Each scene shows the same named points in several views. A view is turned or mirrored, and shifted as a whole, has a little noise and may leave points out.

Scene 1
View 1
Z153: [ -2,   9,  10,   0, -13,  23, -25,  -6,   0,   7,  11,  -5, -13,  13,  -7,
  -6,  26,   0,  -2,  29,  -2,   3, -17,  -7, -15,   1,  -9, -12,   0,  -2,
  -9,  -6]
Z963: [ 12,  19,  22,  -4,  11,  23,  -1,   8,  -3,   1,  -4,  -8, -15,   3,  22,
  12,  23,   7,  28,  30,  -7,   4,  12,  21,  -8,   5, -20,  -5,  -7,  11,
  -2,  -8]
Z47: [ 10,  20,  13,   0, -11,  22, -19, -17,   7,   3,  14,   6,  -8,  21,   3,
  -3,  28,  -4,  10,  34,   3,   0, -10,  -5, -18, -19,  -1,  -3,  -4,  -2,
  -7,  -1]
Z653: [ -7,   7,   6,  -8, -36,  17, -25,  12, -11,   0,  17,  -7, -13,  19, -19,
   0,  36,   0,  -4,  33,   4,   5, -18,  -5,  -5,  11,  -3,  -5,  11,  -9,
  -8, -10]
Z925: [  4,  16,  15,  -4, -12,  23, -23,  -5,   1,  11,   9,  -4, -20,   5,  -2,
 -11,  36,  10,  -3,  40,  11,  -3, -16,  -5, -10,   1, -12,   0,   6,   7,
   2,   1]
Z661: [  1,   8,  20,  -3, -17,  23, -33, -17,   1,   8,   9,  -2, -28,   0, -16,
  -2,  22,  -3,  -3,  33,   0,  22, -33,  -7, -34,   0,   3, -15, -10,   4,
  -8,  -8]
Z448: [  2,  12,   7,   1, -10,  22, -20,  -9,   3,   2,  13,  -1,  -6,  22,  -1,
  -2,  24,  -4,   5,  28,  -4,  -1, -10,  -5, -14,  -9,  -7, -10,  -2,  -6,
 -12,  -6]
Z339: [ -4,   9,   1,  -1, -22,  17, -14,   8,  -7,  -7,  17,  -3,   4,  35,  -5,
   8,  24, -10,  12,  22, -11,   0,  -1,   1,  -6,  -2,  -4, -10,   3, -15,
 -17, -14]
Z993: [ -6,   8,  -2,  -2, -16,  18, -11,  16,  -7,  -3,  14,  -9,   4,  31,  -1,
   3,  29,  -2,   6,  24,  -9, -10,   4,   1,   5,   6, -16,  -8,   9, -11,
 -14, -11]
Z620: [  1,  11,   8,   2,   5,  28, -22,  -9,   6,  16,   8,  -7, -13,   6,   5,
 -16,  27,  11,  -7,  31,   2, -11, -13,  -8,  -8,  -1, -24, -11,   2,   7,
  -4,   0]
Z257: [ -1,  10,   7,  -1,   3,  22,  -9,  11,  -3,   4,   5, -11,  -4,  16,  11,
   1,  24,   5,  10,  24, -10,  -8,   5,   7,   0,   7, -26, -11,   1,   0,
  -9,  -9]
Z764: [-11,   2,  -5,   2, -26,  16, -20,   6,  -8,  -8,  20,  -5,   7,  39, -14,
   7,  21, -15,   5,  17, -17,   2,  -9,  -4,  -8,  -2,  -1, -18,   2, -22,
 -24, -17]
Z609: [  2,  14,   7,   1,  13,  29, -15,   1,   6,  21,   5, -11, -10,   5,  15,
 -21,  35,  20,  -8,  35,   8, -26,  -2,  -8,   8,   4, -38,  -4,  10,  13,
   4,   5]
Z310: [ 16,  22,  20,   6,  40,  32,  -3, -12,  14,  17,  -7,  -7, -12,  -3,  38,
  -9,  21,  18,  17,  31,  -5, -18,  13,   9,  -8,  -8, -39,  -8,  -9,  22,
   2,   4]
Z377: [ -3,   8,   2,   9,   5,  31, -35, -28,  16,  22,  15,  -2,  -8,  14,  -3,
 -27,  24,   4, -20,  30,   1, -16, -26, -25, -18, -14, -20, -18,  -2,   1,
 -10,   3]
Z455: [ -7,   6,   5,  -6, -14,  17,  -9,  28, -15,  -3,   7, -15,  -5,  19,   0,
   9,  27,   3,  11,  23, -11,   0,   5,  11,   5,  20, -20, -10,   8,  -5,
 -10, -16]
Z386: [ 12,  20,  21,   0,  -5,  25, -23, -23,  11,  10,   9,   4, -20,   5,   3,
  -9,  29,   3,   4,  39,   9,   3, -18,  -7, -23, -14,  -5,  -2,  -5,   8,
  -1,   3]
Z715: [-21, -13,   8,  -2,   3,  22, -21,  26, -19,   6,  -3, -28, -19,  -1, -10,
  13,   7,   3,   0,   8, -32,  19, -10,  14, -13,  41, -30, -39,  -9,   0,
 -21, -28]
Z699: [ -2,  11,   0,   3, -11,  23, -23,  -8,   5,   8,  16,  -2,  -1,  25,  -3,
 -12,  29,   0,  -5,  29,  -1, -12, -12, -13,  -5,  -8, -13, -10,   5,  -6,
 -10,  -3]
Z994: [ -6,   8,   2,  -3, -22,  19, -23,   7,  -5,   4,  16,  -7,  -5,  24, -10,
  -6,  33,   1,  -5,  29,   1,  -5, -11,  -8,  -1,   4, -11,  -7,   9,  -8,
 -10,  -7]
Z108: [  4,  24,  -4,  -8, -56,  14, -24,   1,   0,  -1,  33,  10,   1,  42, -18,
 -18,  59,   0, -10,  50,  31, -20, -15, -23,  11, -17,   8,  23,  30, -16,
   1,   8]
Z67: [ -3,   3,   4,  12,  25,  29, -17, -15,   9,  11,   4, -10,   0,  16,  13,
  -5,   6,  -3,   5,  13, -25,  -8,  -4,  -3, -18,  -5, -27, -31, -14,  -1,
 -21, -10]
Z40: [  5,  14,  11,   1, -12,  23, -24, -18,   7,   5,  15,   3, -10,  18,  -4,
  -6,  26,  -5,   2,  32,   1,   2, -18, -10, -21, -13,  -2,  -9,  -3,  -3,
  -9,  -3]
View 2
Z153: [  6,  -6,   1,  10,   8, -21,   7, -15,   3,  -5,  -2, -11,  10,   0, -21,
  24,  11,  12, -27,  -5,  31, -16,   1,   0,  18,  16, -16,  -7,  11,   8,
  -6,  -1]
Z993: [ -3,  11, -10,  14,   1, -29,  -5, -26,  11,  -8,   5, -21,  -4,  -7, -15,
  21,   8,  15,  -1,   2,  29,   3,   6,  -3,  15,   5, -22,   7,  21,  -6,
  -2,  -5]
Z310: [ -1, -23,  24,  26,   0, -16,  16,   5,  14, -12,  19, -11,   7, -32, -22,
  15,   3,  24,  16,  16,   9, -47, -14,  12,  28,  41, -16, -12,   4,  -8,
  30, -33]
Z994: [  1,   5,  -4,   8,   9, -26,  -2, -19,   3,  -2,   0, -14,   3,   1, -16,
  15,  14,  11, -18,  -3,  34,  -5,   5,  -7,  13,   0, -17,   1,  19,   5,
 -10,  -3]
Z40: [  3, -16,   1,   9,   7, -18,   1, -18,  -3,  -7,   0,  -9,  16,  -5, -21,
  25,  14,  10, -25, -20,  30, -23,  -1,   8,  17,  20, -19, -14,  15,   7,
 -11,   1]
Z108: [-19,   2,  -9, -11,  21, -22, -26, -12, -21,   8,   5, -14,  15,   2,  -7,
 -16,  32,  -2,  -5, -43,  40,  -7,   8,  -9,  -6, -30,  -8,  -3,  35,   6,
 -34,  -2]
Z448: [  1,  -8,  -2,  12,   4, -22,   0, -21,   2,  -9,   3, -13,  10,  -7, -20,
  27,  10,  13, -17, -12,  28, -15,   1,   7,  18,  18, -21,  -9,  16,   2,
  -6,  -1]
Z377: [ 17, -24,  18,  23,  19, -12,   3, -19,   2,   1,  -6,   9,  11,  -9, -31,
  12,  21,  19, -36,  -4,  29, -37,  -9,  11,  14,   7, -31, -14,  26,  18,
  -5, -14]
Z620: [  5, -12,  14,  16,  12, -19,   8,  -6,   5,  -1,   3,  -5,   8, -11, -21,
   9,  13,  16, -15,   4,  25, -30,  -6,   1,  17,  13, -16,  -7,  14,   7,
   4, -17]
Z963: [ -7,  -4,   3,  12,  -9, -26,  16,   0,  12, -16,  16, -28,   7, -17, -14,
  30,  -4,  15,  11,   8,  17, -19,  -2,   0,  30,  42,  -5,  -5,  -6, -13,
  17, -11]
Z925: [  0,  -8,  10,   3,  12, -20,   9,   1,  -3,   0,   3, -12,  14,  -3, -16,
   8,  14,   9, -17,  -5,  29, -24,  -3,  -7,  16,  12,  -4,  -8,   6,   8,
  -4,  -9]
Z386: [  1, -23,  11,   5,   9, -15,   8,  -2,  -6,  -5,   5,  -9,  23,  -7, -20,
  18,  12,   9, -22, -20,  27, -36,  -6,   7,  19,  27,  -9, -19,   7,   7,
  -5,  -5]
Z699: [  3,  -7,   2,  15,  10, -21,  -5, -22,   3,  -3,   1,  -7,   6,  -7, -21,
  14,  17,  15, -17,  -8,  30, -17,   0,   4,  12,   4, -25,  -5,  25,   4,
  -7,  -8]
Z67: [ 16, -15,   8,  35,   0, -19,   8, -30,  19, -14,   2,  -4,  -1, -19, -32,
  39,   4,  27, -18,  13,  20, -25,  -6,  19,  27,  32, -39,  -8,  19,   1,
  13, -12]
Z764: [  3,   9, -21,  13,  -3, -30,  -9, -43,   7, -12,  -2, -21,   0,   1, -19,
  42,   7,  13, -21, -12,  35,  12,  11,   5,  17,  11, -30,   2,  24,  -3,
 -14,  14]
View 3
Z925: [  1,   7,   5,  16,  -8,  -4,  18,  -6, -21,  -3, -34, -20,   0, -10,  -1,
  -3,   9, -18,  -6, -22,   7, -10,  11,   9,   5,   1,  28,  -5,  16,  24,
  14,  31]
Z310: [-16,  16,   5,  22,  -3,   2,  12, -16,   3, -28, -19,  -8,   1, -17, -28,
 -25,   4, -12,  -1,  -5,  52, -30,  25,  19,  32,  20,  14,  14,  29,   0,
  -1,  20]
Z661: [  5,  19,  -4,   2, -22,  10,  41,  -4, -26,  11, -34, -13,  -1,  -6,  12,
 -10,   3, -10, -28, -27,   2,  -9,   0,   8,   5, -12,  37, -14,   5,  22,
  -9,  41]
Z699: [-11,  -9,  10,   2, -12,  -5,  31, -11, -20,  -7, -30,  -8,  -2,  -3,  -9,
   0,  -6, -22,   3, -10,   3,   5,   8,   3,   0,  -5,  17,  -1,   6,  19,
   9,  23]
Z47: [-10,   0,   2,  12, -15,   2,  27,   6, -27,   0, -30,  -4, -15,  -3,  -2,
 -16,  -6, -22, -11,  -9,  14,  -6,  11,   5,  -2,  -6,  24,   5,   7,  18,
   6,  25]
Z257: [ -9,   9,  -2,   3,  -1,  -7,  21,  -5,  -9,  -4, -22,  -9,   7,  -9, -15,
   2,  -1, -12,  14,  -6,  15,  -7,  16,  10,  14,   2,   9,  -3,  14,  -3,
  -4,   7]
Z764: [ -9,  -3,  -6, -16, -13,  -6,  43,   7, -25,  14, -23,   1,  -1,   4,  -3,
  10, -16, -16,   9,  -2, -11,  15,   4,   0,  -8, -18,   9,  -9,  -6,   2,
  -9,   7]
Z963: [ -6,  27, -13,  16,   2,  -3,  11,  11,  -9,   2, -20,  -9,  -1, -12, -11,
 -11,   4,  -9,   2,  -6,  31, -24,  21,  16,  20,   7,  15,   0,  22, -10,
  -9,   5]
Z455: [ -1,  14, -11,  -2,   6, -15,  17,   6, -10,   9, -20, -14,  13,  -8,  -9,
  17,   2, -10,  22,  -8,   1,  -2,  14,  11,  11,  -1,   6, -14,  13,  -9,
  -5,  -3]
Z448: [ -9,   2,   0,   3, -14,   0,  33,   0, -22,   1, -28,  -4,  -6,  -3,  -5,
  -7,  -7, -18,  -4,  -9,   8,  -2,   9,   5,   1,  -7,  20,  -1,   5,  12,
   0,  21]
Z377: [-13, -10,  22,   0, -24,   5,  43, -35, -15, -21, -34,  -9,   1,  -5, -12,
 -11,  -5, -21, -12, -19,  11,   2,   4,   5,   7,  -2,  26,   2,   6,  31,
   8,  47]
Z715: [  6,  37, -16, -23,  -3,  -1,  41, -16,   2,  13, -15, -15,  33, -11,  -5,
  19,   5,   9,   7, -20,   0,  -6,   3,  17,  28,  -6,  11, -31,   8, -19,
 -34,   9]
Z620: [ -7,   3,  11,   7, -10,  -2,  26, -21, -11, -14, -30, -15,   5, -10, -11,
  -5,   4, -15,  -3, -18,  14,  -8,  11,  11,  14,   4,  22,  -2,  16,  18,
   7,  31]
Z386: [ -5,   8,   4,  18, -16,   5,  25,  -2, -24,  -4, -34, -10, -11,  -7,   0,
 -19,   2, -19, -21, -18,  18, -15,  10,   9,   5,  -2,  33,   3,  13,  24,
   7,  37]
Z339: [-10,   0,  -7,  -8,  -8,  -7,  34,  10, -24,  13, -23,   0,  -3,   1,  -4,
   6, -13, -17,  10,  -2,  -4,   9,   8,   2,  -5, -13,   9,  -6,  -2,   0,
  -5,   4]
Z67: [-20,   7,   5, -10, -19,   7,  47, -24,  -1, -16, -17,   4,   6,  -5, -22,
 -14, -14,  -9,  -3,  -3,  27,  -5,  10,  10,  22,  -2,  10,   3,   6,  -4,
 -20,  22]
Z108: [ -4, -31,  13,  20,  -4, -21,   8,  14, -46,   4, -45, -18, -19,   1,   7,
  13,   1, -41,  13, -14, -24,  17,   9,  -6, -31, -10,  24,   1,   5,  46,
  47,  21]
Z153: [ -3,   6,   1,   1, -13,  -1,  33,  -6, -20,   2, -30, -11,   2,  -6,  -1,
  -1,   0, -15,  -6, -18,   3,  -2,   6,   8,   4,  -7,  24,  -8,   7,  16,
   0,  28]
Z653: [  5,   4,  -3,   0,  -5, -10,  25,   5, -29,  15, -33, -17,   4,  -4,   8,
  16,   5, -17,   4, -21, -17,   5,   4,   4,  -6, -11,  23, -18,   5,  17,
   8,  18]
Z994: [ -3,  -3,   2,  -1,  -6, -10,  26,  -4, -22,   4, -31, -13,   3,  -4,  -3,
  11,  -1, -18,   8, -14,  -8,   6,   7,   5,  -3,  -7,  17, -10,   7,  16,
   9,  18]
Z609: [ -8,  -1,  16,  15,  -1, -11,  11, -27,  -4, -26, -29, -21,  10, -14, -20,
   0,  10, -19,  11, -16,  19, -10,  17,  14,  19,  14,  16,   1,  25,  18,
  19,  26]
View 4
Z386: [ -4,  -2,  -2, -15,  20,  12,  -5, -12,   0,  27, -19, -13,   5, -18,   1,
 -14,   8,  10,  15,   1, -22,  -9,  -3,   3,   7,  -6, -20,  21,   2, -14,
   6,  11]
Z310: [-27,  20, -12,  -3,  12, -15,  15,  -8, -20,  32, -25, -30,   1, -32,  10,
 -24,   4, -11,  13,   7, -19,   7,  18,  11,  17,  -7, -10, -14,  47, -28,
   2,  -2]
Z257: [ -7,   3,   9,  -4,  12, -11,  -5, -12,   2,  14, -20, -10, -17, -32,  -3,
   0,  -6,  -8,  25,   4,  -2,  22,  20,   6,  11,   1,  -5,  -6,  16, -10,
  15,  -8]
Z47: [-10, -14,   8, -18,  22,  12, -15, -10,   2,  24, -18, -12,   3, -20,   1,
   1,   5,  11,  24,   3, -14,   0,   7,   4,  11,  -7, -18,  14,   2,  -9,
  12,   7]
Z377: [ 10,   1,   7, -19,  18,   0,  -2, -24,  12,  46,   7,  -5,   7, -22,   4,
 -19,   0,   5,   9, -15, -11,   1,  -4,  -1,  28,   6, -37,  -1,  -1, -12,
   9,  20]
Z40: [ -1,  -9,  10, -17,  24,   8, -15, -16,   7,  27, -14,  -9,   2, -21,   0,
   0,   4,  10,  20,  -3, -12,  -1,   1,   2,  12,  -2, -21,  18,  -5,  -7,
  12,   9]
Z994: [  9, -11,  14, -11,   9,   5, -14, -12,  17,  11,  -9,   3, -16, -24,  -9,
  -1,  -7,   1,  27,   0,   0,  18,  10,   0,   8,   3, -17,   5,  -9,  -4,
  16,   3]
Z993: [ -1, -12,  19,  -8,  10,  -2, -16, -10,  13,   8, -13,  -1, -21, -29,  -8,
  12,  -9,  -4,  34,   5,   5,  28,  22,   3,  10,   1,  -8,  -5,   2,  -4,
  20,  -5]
Z715: [ 28,  36,  23,   8,  27, -44,  -3, -39,  13,  13, -31,  -3, -36, -49, -11,
   8, -11, -15,   9,  -8,  11,  25,   8,   7,   5,  16,  15,  13,   1,   1,
  21, -21]
Z699: [  1, -12,  13, -16,  13,   5, -12, -14,  13,  25,  -3,  -3,  -6, -23,  -3,
  -2,  -4,   3,  25,  -3,  -5,  13,   9,   1,  18,   1, -25,  -1,  -2,  -8,
  14,   9]
Z620: [  4,   7,   0,  -9,  10,  -3,   2, -15,   6,  27,  -8,  -7,  -6, -26,   0,
 -20,  -2,  -3,  15,  -3, -10,   9,   4,   3,  15,   2, -21,  -1,   8, -15,
   8,   8]
Z339: [ -2, -16,  28, -13,  22,  -1, -26, -15,  13,  12, -18,  -3, -15, -29,  -7,
  25,  -5,   4,  33,   1,   4,  21,  19,   3,  12,   1,  -7,   8,  -5,   2,
  24,  -6]
Z653: [ 19, -13,  15,  -9,   9,   9, -19, -14,  23,   2, -15,   9, -22, -22, -15,
   2,  -7,   5,  28,   1,   0,  16,   3,  -1,  -2,   3, -10,  20, -24,   1,
  17,   1]
Z67: [ -6,  14,  19, -11,  32, -26,  -6, -29,  -1,  44, -12, -20,   0, -38,   8,
   6,  -1,  -5,  12, -11,  -3,  12,  15,   6,  29,   5, -15,  -8,  22, -10,
  17,  -2]
Z609: [ -1,   7,  -9,  -6,  -7,  -2,  11,  -6,   4,  22,  -3,  -7, -12, -25,  -1,
 -34,  -7, -11,  19,   3,  -9,  18,  12,   3,  15,   1, -23, -19,  20, -21,
   3,   8]
Z764: [  5, -18,  34, -15,  27,  -3, -31, -21,  18,  16, -13,   0, -15, -30,  -7,
  30,  -6,   5,  31,  -4,   7,  22,  17,   1,  14,   5, -10,   9, -12,   6,
  27,  -3]
Z661: [ 17,   7,   7, -12,  31,   1, -11, -27,  10,  25, -24,  -7,  -3, -24,  -6,
  -5,   6,  11,   8,  -6, -14, -11, -14,   2,   2,   1, -12,  39, -16,  -3,
  11,   7]
Z455: [  3,   0,  15,   0,   8, -11, -11, -11,  10,  -1, -25,  -2, -30, -34, -12,
   8, -10,  -9,  31,   7,   6,  29,  22,   5,   1,   3,   4,   1,   4,  -4,
  20, -14]
Z153: [  9,  -1,  11, -11,  19,   1, -11, -19,  11,  21, -15,  -4,  -9, -25,  -5,
  -4,  -1,   4,  18,  -3,  -7,   6,   2,   2,   9,   2, -15,  15,  -6,  -5,
  13,   4]
Z108: [  2, -52,   6, -23, -11,  49, -25,  11,  26,  -1,   7,  15,  -9,  -2, -12,
  -9,  -6,  16,  45,  10,  -8,  15,   8,  -7,   4,  -7, -36,   4, -28,  -5,
  12,  21]

In a view up to two points have been moved. Name them for each view, in the order of its rows, or write -.
view 1 -> Z339
view 2 -> Z620, Z764
view 3 -> Z455, Z715
view 4 -> Z653
